Each row is a point on a landscape with many valleys, with its height.
A ball rolls from a point to the lowest of its 2 nearest points, and stops where none of them is lower. Distance is the straight distance between rows; heights are no part of it.
J471: [137 140 130 151 135  75 155 135  98 139 120 134 127  96 133 151 123 171
 105 151 133 138 176]  height 44.2
J233: [ 86 111  62 135 131  82 175 122 113 120 120  87 149 120  87 117 146 115
 149  87 115  68 110]  height 55.6
J247: [126 102 143  97 135 115 105 149 122 133  85 149 122 105 124 179 106 134
 162 188 124 102  59]  height 51.7
J117: [ 99 115 117 127 157  72 120  86  85 148 193  67 124 103 156 120  96 110
  95 130  91  82 141]  height 55.2
J231: [ 63 154 167 116 143 127 111 113 147 137 117 147 144 119 131 106 103 156
 207 110 100 113 200]  height 82.5
J512: [135  93 121 135 130 115 134 152 108 134 140  94 151 120 149 129 102 123
 124 199 179 110  92]  height 61.7
J48: [142 146 150 116 141 136  90 130 165 108 145 154 163 147 167 164 144 132
 112 120 167 121 115]  height 25.8
J783: [105  89 110 156 126 158 131 149 162 110 149 122 169 182  91  73 154  82
 105 122 176 121 125]  height 42.7
J307: [103 127 118 134 104 128 138 147 162 178 143 101 194 115 180 117 132  84
 103 146 126  96  69]  height 56.2
J577: [158 102 130 144 147 147 114  97 163 182 155 164 121 158 133 155 153 124
  60 100 104 154  76]  height 27.4
J698: [160  96 144 124 109 176 113  87 134 157 150 149  98 205  96 132 116 131
  72 172 132 171 103]  height 87.9
J768: [127 124  83 138 101 150 115 136 102  95 108 112 143 180  47 101 134 135
 130 103 120 157 188]  height 87.1
J69: [155 109 141 122 111 158 126 166 183 102 167 166 104 213 117 122 146 116
  83 100 144 160  93]  height 7.6
J897: [164 141 162 132  72 157 124 171 126 135  82 189 155 156 128 185 158 116
 118 182 119 132 119]  height 25.7
J207: [143 148  89 144  97 153 153  96  97 135 157 100 113  74 146 129 136 139
  62 150  70 130 123]  height 33.4
J118: [133 122  93 147 100 128 183 122  65  94 116  88 100  54  93 117 112 178
 125 182 135 116 161]  height 50.3
J554: [168 143 135 135  62 198 142 136 128 180  96 140 142 149 120 112 122 113
 133 142 106 148 142]  height 28.0
J255: [136 102 140 137 166 153 142 101 165 179 166 131 108 170 152 123 122 126
  86 122 159 118  91]  height 30.7
J167: [150  86 106 112 119 151 167 165  89 139 131  74  86 191  94 160 134 123
  69 105 137 157 104]  height 38.3
J928: [ 92 150 171 113 124 159  85 116 180  92 152  91 139 103 164  63 115  55
 121  94 116 178 145]  height 82.1
J651: [114 178 146 111 121 103 165 137 134 144 128 102 171 109 191 156 120 143
 149  85 137  99 162]  height 46.3
J80: [184 106 168 116 102 137 135 155 118 133 135  99 136 137 166 164  78 130
  90 172 202 139 100]  height 60.0
J817: [127 146 134 133 121 171 118 125  83 101 128  90 162 126 138 126 179  98
 171  94 144 155 194]  height 59.7
J552: [136 122 123  95 156 132 125 133 135  77 174 110  89 166 145 177 122 167
  65 123 170 145  96]  height 42.0
J950: [ 87 127 130 101 157 156 139  92  84 103 163  72  89 106 141 136 121 137
 142 144 112  64 144]  height 49.5
J569: [ 91 122 141 135 125 167 109 130 146 143  96 115 214 190  85 144 157  93
 125 106 139 112 175]  height 80.0
J112: [ 76 122 118 133 129  61  95 187 124 119 107 168 154 120 107  96 162 103
 160 155  75 149 152]  height 5.2
J558: [110 112 125 125 133 153  98  88 149 161 141 140 119 186  81 123  89 159
  83 146 100 135 127]  height 87.5
J788: [125 152 124 115 123 111 114 192 133 125 115 157  94 117 145 116 170 103
 126  94  63 168 130]  height 41.1
J27: [ 77 172  84 126  88  69 168 110 151 122  99 152 205 126  85 139 117 161
 160 133 131 109 118]  height 55.3
J361: [198 133 159 145 111 133 105 108 163 126 137 159 137 155 146  86 111  96
 162  80 177 158 130]  height 81.4
J206: [105 116 106 105 152 164 126  92  83  74 167  66  98 132 116 147 135 139
  98 154 154 101 120]  height 47.2
J890: [122 156 119 135 131  88 110 172 158  88 169 140 148 124 171  71 133 125
 128 107 142 151 152]  height 90.3
J727: [ 54 109 118 155 176  98 111 109 135 152 146 135 150 113 121  76 156  99
 143 140 104 103 153]  height 24.9
J849: [ 56 123 152 111 133  96  74 174 147 134 142 117 186 134 156 113 104 104
 136 180 119 107 130]  height 52.6
J937: [101 132 143 158 141 137 126 118 172 156 108 160 132 130  88  57 130  90
 147  72  83 150 181]  height 80.8
J239: [ 87 141 124  97  92 149 131 194 132 147  94 138 138 116 141 144 147 119
 118 178  58 117  85]  height 45.7
J251: [105 139 138 120 125 111 192 176  90 148  55 142 106 111 100 177 164 156
 161 157 109 115 145]  height 42.4
J165: [117 177 117 108  95 152 144 158 134  78 141  99 123  74 181  95 126 139
 170 101 111 121 144]  height 25.3
J611: [135 122 108 142 107 141 128 107 194  92 145 106 174 151 102  65  85 111
 112  52 160 132 122]  height 51.5
J702: [ 99 144  89 142 121  80 110 121 126 122  98 174 167  87 104 130 167 137
 160 145  76 135 121]  height 8.5
J534: [150 138 155 119 143 129 179  85  92 131 106 106  93  43 140 204 126 159
 111 116 122  78 120]  height 52.3
J36: [194 132 110 134  85 168 132 140 114  73 137 127 120 119 139  97 131 123
 134 162 176 173 118]  height 32.4
J313: [173 113  99 155 135 187 135  60 147 151 110 160 141 139  84 142 146 153
 135 108 146 117 109]  height 81.1
J402: [ 82 166 119 119 145 148 117 106 153 104 142 112 154 138 129 136 129 164
 124  94 116  95 173]  height 78.0
J439: [133 142 142 142 157 172 153  61 109 143 148 112 115  67 165 178 164 136
 100 156 125  76 120]  height 48.6
J664: [ 50 137 163 124 139 130  83  91 135 131 148 115 149  84 140  86  99 108
 166 102  60 124 195]  height 83.6
J956: [113 131 168 115 152 155  74  63 165 117 160 103 121 153 144  84 121  77
 118 104 150 167 133]  height 82.2
J295: [177 144 117 127  58 167 139 123 104 163 131  88 124 151 125 110  84 122
  88 123 116 180 147]  height 29.6
J440: [173 147 126 139 107 155 205 110 120 150 137  83  96  67 179 132 105 140
 119 110 143 102 115]  height 38.2
J450: [143 123 145 136 148 145  74 108 191 113 123 180 164 154 112 137 154  97
 121  81 136 133  96]  height 20.0
J542: [112 161 156 127 106 154 132 147 165 180 108 132 149  92 177 103 150  73
 141  91  77 132 121]  height 52.7
J713: [134 116 143 123 158 132  92 155 119 152 138 145  84 121 158 117 176  66
 112 127  96 170  94]  height 39.1
J468: [ 94 129 178 157 122 181 103 116 186 137 130 129 176 112 133  51 129  40
 122 136 112 157 160]  height 81.0
J635: [ 96 149 119 132 150 154 121 107 143 134 112 140 183 174  98 178 162 169
 106  99 135  98 171]  height 79.1
J179: [145 152 110 113 139 121 133  88 139 123 117 139 105  71 149 179 147 147
 122  70  81 106  75]  height 22.0
J210: [145 141 164 108 127 153 159 180 165  98 142 166  78 169 145 139 112 180
  96 162 167 122 137]  height 60.6
J796: [ 90 106 112 119 113 144  85 147 168  62 148 120 129 176  71  68 135  85
  68 123 101 184 127]  height 91.5
J719: [137 110 158 115 166 119 141 182  91 170 132 120  62 148 171 141 162  89
 111 137 125 157 124]  height 37.4
J174: [112 128 148 154 120 176 112 106 154 146 104 117 184 155  90  86 132  66
 130  87 127 148 171]  height 80.5
J475: [145 104 136 115 115 147 143 149 177 128 108 120 117 154 116  86  73 116
 189  98 172  95  93]  height 23.2
J867: [152 130 133 141  99 133 100 135 121  98 115 149 143 200  74  87 120 115
 162 111 156 166 198]  height 87.2
J11: [114 146 110 106  87 136  90 145 156 104 131 105 135 113 125  84  82 116
 119  95  75 143 118]  height 84.2
J697: [152 130 111 137  80 107 164 171  82 119  98 113 128  63 126 179 155 151
  53 168 112 148 126]  height 39.0
J660: [103 100  89 124 139 150 132 117 158 148 127 156  77 158  62 100 100 175
 104 127  73 123 107]  height 86.9
J222: [ 84 169  96 116  72 147 174 151 145 113  73 120 178 129  87 115 150 139
 170  86 102 113 155]  height 57.5
J89: [110 112 134 137  77 149 100 193 126 109 117 168 134 191  85  74 144  83
 123 177 106 147 157]  height 5.1
J868: [147 161 134 116 136 139 136 126 164  94 151 169  68 133 146 100  81 201
 117 148 143 141 149]  height 62.2
J947: [160 115 113 129 138 165 142 176 139 102 105 140 111 126 143 123 194  88
 165  91 158 131  83]  height 8.3
J850: [164 132 113 155  91 115 128 140 139 115 127 181 141  79 141 115 130 150
 112 208 122 145 100]  height 38.9
J641: [116 109 143 149 168 152 126  93 107 181 120 122 136  91 155 132 163  93
 181 145 131  87 112]  height 42.1
J844: [146 148  84 153 151 107 152 111 171 108 152 168 105  95 143  88 151 160
 137  78 132 125 117]  height 75.9
J583: [119 120 139 116 183  38 132 169 130 124 124 156  82  88 159 157 132 149
 122 144 120 125 100]  height 73.0
J370: [127 133 131 130 184  64 147 133 156 152 100 193 120 119 144 178 167 140
 143 113 128 107  87]  height 70.9
J809: [149 155 145 119 106 136 156 169 102 121 160  98  92 162 165  89 117 136
 106 147 158 180 191]  height 88.3
J646: [123 131  93 132 143 163 122  65 122 133 108 128 156 134  83 189 142 179
 102 113 115  97 126]  height 80.1
J416: [157 144 156 131 133 122  91 113  98 104 120 161 103 181  92 123 120 158
 149 132 152 191 218]  height 87.4
J15: [179 100 111 135 121 171  94 115 116  75 117 161 108 155  84 106 141 128
 172 160 169 149 113]  height 33.6
J784: [183  89 174 143 121 101 126 154 143 108 117 196  97 121 129 158 107 142
 116 206 185 122  83]  height 33.5
J819: [162  95 136 135 178 118  81  89  94 115 137 107 141 125 139 176 135 110
 143 127 194 136 106]  height 46.1
J859: [207 134 121 147 107 155 133  69 134 148  98 169 118 103 110 151  92 170
 127 122 127 147 109]  height 81.7
J28: [157 132 181 103  91 131 150 162 153 138 100 135 130 108 158 175  68 161
 105 178 167 108  89]  height 57.8
J242: [150 137 141 116 148 144 195 117  73 118 146  71  55 127 135 138 117 154
 113 110 163 115 178]  height 44.0
J581: [147 150 111 157  99 119 198 150 128 122 115 140 162 124 126 130 137 182
 105 162 179 116 172]  height 45.6
J910: [ 69 167 114 111 121  68 174 127  93 144 104 131 144  92 119 166 159 130
 178 100  78 102 153]  height 53.0
J706: [110 140 168 112 134 154 113 103  62 129 153  54 146 122 162 152 145  84
 158  77 123 132 195]  height 58.8
J891: [164 103  86 152 146 106 122 136 111 116 121 156 126 143 102 150 172 134
 113 114 135 151 113]  height 35.6
J540: [136 133  79 151 158  80 157 136 110  94 165 119  75 116 132  80 150 136
 132  71 122 136 148]  height 75.3
J832: [140 161 121 149 140 160 132  52 128 153 142 115 119 145 114 113 148 134
 111  42 112 147 187]  height 39.8
J939: [101  98 131 128 122  99 100 179 138 102 139  88 175 201  94  84 104  78
 121 108 173 135 155]  height 41.9
J70: [105 136 159 117 163 123 143 185 130 109 131 166 113 173 136 149 154 168
 111 181 162 113 171]  height 59.0
J188: [ 90 135 117  86  99 109 145 161 112 126  71 129 146  93 112 192 126 138
 153 188  92 110  68]  height 48.5
J335: [100 123  99 155 120 147 142  99 134 147 157  97 150  90 144  53 105 124
 148 162 125  90 124]  height 53.1
J954: [118 134 113 127 148 185 117  48 137 115 157  95 117 150 110 119 160 104
  92  54 122 134 132]  height 38.6
J502: [116 142 134 149 150 133 155  93 118 171 118 143 152  59 171 178 188 119
 134 163 121  88  92]  height 45.2
J982: [189 106 115 161 130  77 160 162 155 122 166 164 129 155 151 142 127 153
  71 112 174 151  94]  height 12.8
J989: [129 145 152 116  98 141  85 109 123 151 119 134 148  66 170 114  88 117
 182 157  80 146 124]  height 43.6
J217: [ 90 104 139 139 168  59 133 128  84 139 118 126 124 102 106 163 109 167
 131 194 142 109 159]  height 45.8
J81: [171 115 107 130 120 108 166 113  61  66 125  78  69  48 110 143 106 160
 116 133 149 122 130]  height 48.9
J66: [161  88 127 148 158 123 152 127 148 117 123 191  98  92 122 152 148 167
 109 182 168 121  59]  height 37.6
J536: [144 160  80 136 120  86 123  83 159 106 121 149 183  75 140 159 153 137
 133  75 118 120  81]  height 14.7
J786: [114 118 129 114 141 122 113 152 111 131 128  80 132 161 124 117 128  91
 127  91 135 133 143]  height 41.0
J769: [154 111 114 175 135  96 119 115 174 157 120 160 150 141 100  73 126  86
 121  52 121 154 127]  height 81.2
J304: [ 90 123 122 126 125 152 122 115  82 136 159  80 134 101 149 108 135 112
 138 179 114 107 147]  height 51.6
J838: [169  98 120 136 130 144 157 136 125 141  98 143  81 166  84 103  92 155
 170 120 160 121 116]  height 21.0
J597: [157  84  97 146 149 119 177 120 143 150 118 157 126 102 114 180 159 153
 108 129 144 107  40]  height 41.8
J345: [138 148  99 146 106 148 175 151 151 132 138 119 163 132 158 112 151 138
 107 121 159 114 131]  height 45.1
J428: [128 136 116 128  92 162  79 147 167  62 132 186 182 152 118 148 161 136
 105 175 123 117  93]  height 32.2
J445: [139 101 139 135 135 160 144 124  81 158 117 103 120 127 114 143 111 144
 105 215 159 129 140]  height 62.9
J302: [ 74 126 140 145 177  80 111 105 139 150 155 107 187 136 152 113 126 121
 152 112 156  89 175]  height 27.0
J919: [106 132 114 106 109 171 121 105 149 120 179  82 128 131 153 103  82 141
  83 152 129 113  93]  height 56.5
J418: [ 76 108 137 119 144  98  70 165 178 108 143 168 164 179 120 128 119 129
 102 157 129 101 112]  height 54.9
J178: [128 126 111 121 127 186  87 103 129  97 123 133 126 120 105 108 143 120
 154 133 121 138 113]  height 35.2
J466: [150 100 137 138 170 149 160  77  91 192 158  90  83 151 143 160 144 110
  71 114 144 124 114]  height 33.8
J854: [157 144 130 128  89 164  89 151 131  63 152 159 160 183 133 163 164 130
  70 171 159 168 137]  height 27.6
J20: [ 93 116 117 114 129 134 146 147 142 122 107  94 119 119 111  68  84 135
 214 132 148  83 115]  height 25.4
J423: [122 107 115 100 141  93 104 125 143 126  95 134 108 142  87 141  57 176
 163 120 114 104  91]  height 85.8
J71: [121 138 151 142 151 115 102 101 142 179 114 172 119 163 106 106 119 131
 143  92  94 150 193]  height 81.3
J140: [134 124 150 152 133 158 119  83 113 143 141 122 152 130 129 116  96 161
 140 195 184 124 168]  height 63.7
J413: [116 182 130 139 132 114 173  74 120 153 147 105 156  82 176 158 146 142
 132  70 101  81 172]  height 43.7
J608: [137 131 166 129 119 123 111 159  97 193 130 114 159 129 185 160 119  97
  95 186 128 148 139]  height 55.8
J58: [174 124 125 133 131  88 127  92 133 123 115 133 123  76 134 161  74 177
 119 133 146 125  93]  height 82.6
J63: [144 126 151 106 133 112  75  92  82 150 143  81 130 124 153 178  82 126
  95 139 115 156 128]  height 84.8
J943: [151  80 118 129 129 113  80 100 127 140 126 117 165 200  77 165  85 122
 106  93 152 133 110]  height 19.8
J465: [111 164 130  92 129 117 126 150 115  94 157  93 102  62 194 124 138 107
 149 104  84 101 110]  height 30.5
J73: [137 150 130  89  99 128 106 127 142 128 112 106 120 135 119 118  42 156
 152  85 107 126 135]  height 84.9
J586: [156  76 108 134 146 136 164  87  90 161  97 107 105  90  98 174 112 146
 132 144 135  88  66]  height 46.0
J124: [ 80 173 112  96  76 116 182 165 146 119  74 140 190 151 100 160 131 151
 175 133 132 100 119]  height 56.4
J930: [148 134 113 151 118  93 119 105  84 141 132 123 128  91 136 115 110 137
 152 125 106 161 173]  height 43.1
J596: [111 122 153 126 134 137  86 182 125 104 148 174 102 193 118 105 176 100
 106 190 127 168 143]  height 7.4
J39: [167  95 134 147 128 128 159 142  63 112 127  88 102 135 109 129 122 148
 110 184 212 154 165]  height 63.6
J392: [140 164 109 157 131 112 186  88 144 168 143 129 132  82 168 138 116 170
 101 110 111  94 128]  height 40.9
J893: [163 100 107 123 127 130 151 175 108 119 113 141  88 155  90 170 146 152
  77 124 122 158 113]  height 36.8
J180: [106 166 130 124 134  96 185 132 176 140 110 181 158 112 147 177 158 175
 109 143 142  97 102]  height 68.7
J834: [101 143 121 114 157 123 142 100 138 129 136 121 108  70 158 142 147 111
 160  92  84  61  87]  height 28.3
J614: [118  87 136 142 191 135  96  93 102 146 120  97 152 142 115 143 158  89
 177 115 174  95 120]  height 44.1
J886: [171 121 146 129 171  77 172 132 105 145 137  93  81 110 167 157  99 139
 131  76 168 111 117]  height 33.0
J156: [ 97 107  97 141 145  99 132  85 120 153 166  73 147 125 117  88  62 142
 125 134 128  77 136]  height 54.0
J237: [134 154 167 122 160  98  86 112 138 131 129 175 109 131 143 127 101 159
 178  97 118 147 181]  height 81.6
J417: [ 62 117 112 143 157 136 112 133 151 157 138 163 118 116 117  82 155 123
 124 177  74 102 116]  height 22.1
J198: [105 172  92 130 162 100 138  94 155  80 160 142 120 104 142 123 133 188
 126  68 114  96 157]  height 76.8
J625: [122 113 102 114 171 130 150 150  97  59 158  84 101 139 129 169 160 152
  89 124 185 106 117]  height 44.9
J299: [173 150  93 140  77 151 140 123 120 112 165 113 115 110 147  92 118 138
  75 142 120 182 127]  height 31.0
J621: [138 141 124 109 127 155 113 122  81  89 143  84  84  73 156 116 155  78
 159  91  95 132 119]  height 34.8
J390: [107  99 138 134 159 108 125 187 153 108 163 167 130 176 145 141 154 141
  87 197 165 105 100]  height 57.1
J481: [142  99  87 124 133 135 142 113  91  96  89 111 116 100  75 159 123 158
 166 144 142 105  96]  height 48.3
J924: [ 71 112 146 104 150  75  80 142  98 119 123  94 173 117 137 160 107 119
 183 151 128 105 134]  height 50.1
J38: [173 115 147 120 123 123 186 142  90 161  99  72  92  96 151 163  87 126
 144 116 167 107 114]  height 35.5
J745: [134 171 138 119 152 108 107 138 153  93 190 147  83 126 195  97 146 136
  86 116 126 173 142]  height 89.5
J241: [112 152 127 122 124 116 134 106  86 120 176  80  82 160 134  76 108 141
 108 129 126 174 208]  height 88.0
J764: [ 85 119 135 127 175 154 116 129 116 153 124 160  69 107 126 107 140 142
 159 201  92 106 127]  height 18.5
J320: [131 139 139 132 107 192 153 135 170 182 100 167 137 145 123 128 143 140
 121 140  97 103 119]  height 25.6
J574: [131 132 159  83 144 118  85 154 153 117 112 153 123 163 137 205 112 155
 107 115 114 120  94]  height 33.3
J946: [152 142 129 123 127 124 113  87  95 122 146 127  69 164 112 112 113 165
  99 149 131 200 190]  height 87.7
J846: [137  81  87 127 118 138 116 121 139  99 148 102 135 205  59 109  95 139
 111  94 172 141 114]  height 17.8
J67: [150 164 142 134 152 175 163 101 121 175 119 141  69 130 136 137 158 143
 121  86  95 137 179]  height 41.2
J477: [144 163 152 129 104 106 201  89 121 133  82 129 121  33 129 183 120 196
 112 123 146 100 144]  height 55.5
J757: [151 133 167 109 131 137 149 115  72  88 140  80  60  63 148 151 105 164
  97 155 159 139 157]  height 46.6
J451: [114 132 154 140 109 139 111 126 138 210 131 120 185 114 171 121 128  83
 117 138 103 122 128]  height 54.5
J547: [142 141 151 107 118 113 115 159 127 131 175 110  96 162 186  95 119 102
  80 147 138 189 134]  height 88.8
J600: [139 144 177 142  97 150 131 136 131 142 119 148 194 140 155 159 115 149
 126 211 180 108 160]  height 65.0
J623: [116 135 128 124 101 148  87  91 117 131 147  70 199 125 132 123  81 114
 144 114 146 121 149]  height 58.9
J427: [ 91 111 122 139  99 103 102 181 136 115  90 158 187 167  65 110 163  83
 147 137 103 136 152]  height 2.7
J246: [151  85 118 127 124 158 128  77 129 157 157 118  62 171 100  84 122 109
  99 140 122 184  84]  height 88.4
J911: [131 132 121 131 103 160 124 104 169 152 164  95 160 105 176  74  82 104
 116 131 141 122  88]  height 54.6
J268: [125 136  87 129  95 108 117 106 165 116  88 164 189  97  87 138 142 118
 156  95  97 125  67]  height 12.9
J500: [109 164 160 110 143 110 154 182 124 113  97 132 149 138 161 185 169 147
 163 111 143 121 170]  height 49.1
J82: [165 128 144 127 140 121 100  76 135 152 160 111  98 162 146  96 109 105
 116  86 158 177 141]  height 81.8
J457: [119 114 103 133 118 142 149 163 141 121 102 115 157  95 140 110 182  70
 170 112 134 103  73]  height 12.1
J422: [105 156  96 136 103  42 200 120  93 142  93 131 169  78 105 149 124 141
 176 128 126 125 129]  height 54.2
J507: [103 162 100  98  97 140 185 161 117  92 103 111  94  74 128 117 128 161
 179 132  85  97 130]  height 20.9
J290: [153  89 113 126 141 154 155 177 172  96 150 145  99 178 116 117 158 119
 128  81 163 133  65]  height 4.2
J263: [101 136 140 122 148 104 174 122 118 143 114 113 102  83 147 103  92 151
 232 123 131  82 146]  height 27.5
J662: [122 130 171 118 141 117 135 151  55 165 143  55 133 138 182 166 127  92
 131 114 134 136 192]  height 57.9
J405: [142 155 121 124 121 172 187 122  82 146 141  82  60 129 140 108 138 123
 119  92  99 125 179]  height 42.6
J703: [117 171 163 103 110  93 120 182 165 124  99 177 149 131 159 147 131 134
 170 135 116 126 125]  height 49.6
J415: [164 126 100 162 119 103  85  77 115 143 152 142 130  81 139  78 109 111
 132 142 101 174 122]  height 42.3
J810: [ 66 136 113 124 163  76 160 145 124 139 107 123 136 137 115 131 158 120
 167  73 104  85 160]  height 54.4
J763: [ 68 150 181 127 156 129 119 141 162 160 121 136 165  93 180 111 171  80
 177  99  98 119 160]  height 50.4
J456: [146 126 135 142 159 144  84  67 162 168 141 157 132 109 144 127 151  95
 119  93 105 141  94]  height 24.0
J262: [117 118  84 150 112 115 144 167 173 101 149 125 196 167 122 103 152 118
  87 105 162 117 121]  height 43.8
J561: [116 111 137 143 104 115  59 136 176 102 156 188 137 178  94  75 112  91
  77 139  96 169 127]  height 91.1
J97: [132 134 127 159 143 152 136 133  99 140 106 178 108 105 121 120 183 139
 154 183 114 144 161]  height 15.0
J421: [132 138 147  77 144 143  83 117 158 100 153 144  81 184 125 172 100 167
  77 117 112 157 104]  height 38.4
J758: [128 120 187 123 166 155  74 114 130 153 114 132 151 151 144 139 141  80
 176 111 161 130 147]  height 45.9
J761: [148 115 153  99 118 159 130 136 145 126 103 151  91 127 113 166  70 181
 113 181 133 112  83]  height 55.4
J368: [107 108  88 142 111 128 155 159 143 139  83 132 137 110  81  74 157  83
 175 103  99 120  95]  height 15.2
J524: [116 141 154 115 106  87 115 142 116 140  94 161 163  70 162 146 121 125
 208 167 108 142 123]  height 46.7
J123: [102 144 118  93 110 143 121 185 117 138 124 106  87 125 142 137 135 106
  89 120  50 141 113]  height 43.2
J964: [129 125 115 121 143 186 101  73  99 107 143  91  93 109 115 112 170  80
 135 103 116 138 104]  height 36.9
J904: [119 136 163 141 129 101  71 148 192  91 166 166 153 170 138  66 111  91
 113 116 150 150 156]  height 90.7
J514: [111 142 181 130 144 125  86 160 151 115 112 156 192 136 159 130 181  74
 178  92 147 141 165]  height 47.8
J645: [131 136 142 139 175  55 178 120 108 138 120 120 107  89 159 151 132 137
 190  88 158  86 147]  height 30.1
J841: [117 115 149 123 131 100 144 175  80 183 129  69 135 156 151 161 110 114
  77 154 124 131 166]  height 56.9
J944: [120 143 110 139 160  76 147 150 105 107 145 150  61  76 147 110 152 144
 141 134  87 122 136]  height 74.6
J839: [165  85 131 137  81 114  90 150 123 148  91 154 160 199  67 164  99 109
 123 134 121 133 102]  height 22.4
J399: [ 75 140 111  89 110  79 139 152 118 140  83 117 138  97 111 164 129 112
 168 117  67 103  81]  height 50.9
J848: [112 144 142  81 101 178  95 138 157  89 134  87  89 135 122  81 104  90
 123  84 102 168 118]  height 83.4
J411: [178  91 124 142 106 105 143 158 156 156 163 134 125 196 123 108 105 104
  81  90 152 159  92]  height 10.2
J685: [125 111 161  89 127 117  47 104 107 145 137  98 101 168 122 118  62 106
 132 137 107 177 125]  height 85.7
J875: [113 113 110 116 124 144  94  82 135 115 119  55 173 133  93 124  74 100
 145  56 131 100 117]  height 57.7
J346: [101 143  97 129 103 144 171 132 110 141  97 113 109  81 112  94 156 112
 182 103  57 101 132]  height 17.6
J828: [ 83 115 129 118 179  96  97 129 101 119 126 109 149 145 112 182 139 149
 131 148 137  92 142]  height 47.9
J183: [158 115 103 115 105 177 149 124 126 103 122 113 107 179  82 124  93 170
 123 119 160 135 127]  height 19.4
J177: [ 77 103  80 121 138 121 107 106 136  76 126  71 160 112  72 105 116 107
 151  83 116  80 103]  height 56.6
J860: [157 140 128 147 159 142 120 128 100 100 151 152  91 117 155 107 198 112
 130 144 148 178 155]  height 12.7
J363: [154 112 137 126 100 113  80 164 123  92 124 165 159 212  98 175 119 131
  93 148 141 142 132]  height 24.8
J663: [177 138 184 140  90 145 103 145 142 114 118 210 111 149 140 159 117 145
 110 195 137 138 130]  height 29.4
J260: [123 134 121 131 153 106  96  94  66 117 134 121  86 117 101 123 127 140
 164 100  82 150 194]  height 43.9
J851: [167 122  96 135 136 103 120  94 152  98 154  98 136 128 128  96  79 139
 150  56 176 127 108]  height 50.8
J695: [101 156 146 136 113 143 150 147 167 139 134 174 185 138 159 150 145 163
 104 204 147  96 127]  height 66.6
J726: [143 103 164 142 146 107 135 113 123 211  93 154 143 109 148 146 118 109
 185 166 145 107  97]  height 40.0
J446: [127 100 123 137 173 115 165 141  80 176 153 103  58 153 128 129 166 111
  87 124 125 129 140]  height 35.8
J593: [197  97  91 164  98 127 109 125 133 102 103 196 151 147  72 125 153 117
 149 121 138 150  96]  height 34.6
J567: [123 141  84 140  96 125 138 137 113 120 124 143 144  80 128 148 158 158
  67 180  73 142 120]  height 36.3
J485: [176 138 137 148 104 138  88 103 144 130 132 177 138  73 167  96 103 135
 155 176 122 155  98]  height 40.8
J632: [123 112  99 117 124 145 161 167 129 140 134  81 122 167 117 137 145 101
  89  61 116 121 106]  height 39.6
J403: [157 106  82 129 132 125 134  87  95  97 125  79 120  94 112 121  98 129
 178  92 157  93  96]  height 49.8
J343: [104 133  89 128 117 115 124 153 122  93  98 151 124 150  61 113 125 177
 153 137 105 125 165]  height 86.8
J572: [142 120 126 118 142  73  77  83  96 112 150 102 125  68 147 162  65 157
 115 149 122 125 104]  height 83.7
J857: [123 113  92 118 101 111 112 135 148 131  91 178 117 152  52 125  86 175
 133 141  77 120 112]  height 86.4
J777: [133 127 173 121 109  97 160 196 110 128  65 169 121 134 107 171 122 151
 156 187 153 120 151]  height 40.2
J967: [134 112 177 134 139  79 178 157  99 194  78 133 122 110 140 157 105 136
 171 168 158 116 145]  height 38.1
J979: [129  85 140 141 130 145 110 110 167 148 159 133  88 154 114  31 129  57
 100 126 124 188  89]  height 88.7
J425: [155 137 139 120  80 173 137 164 175 131  92 182 150 133 140 159 154 112
 137 148 118 118  65]  height 20.7
J44: [127 121 141 123 164 147 116 153 115  95 169 142  78 180 159 118 206 105
  88 160 164 180 130]  height 10.3

For each start below, name the point where the ball stops.
J757 -> J290
J572 -> J445
J500 -> J846
J524 -> J425
J239 -> J450
J468 -> J445
J477 -> J846
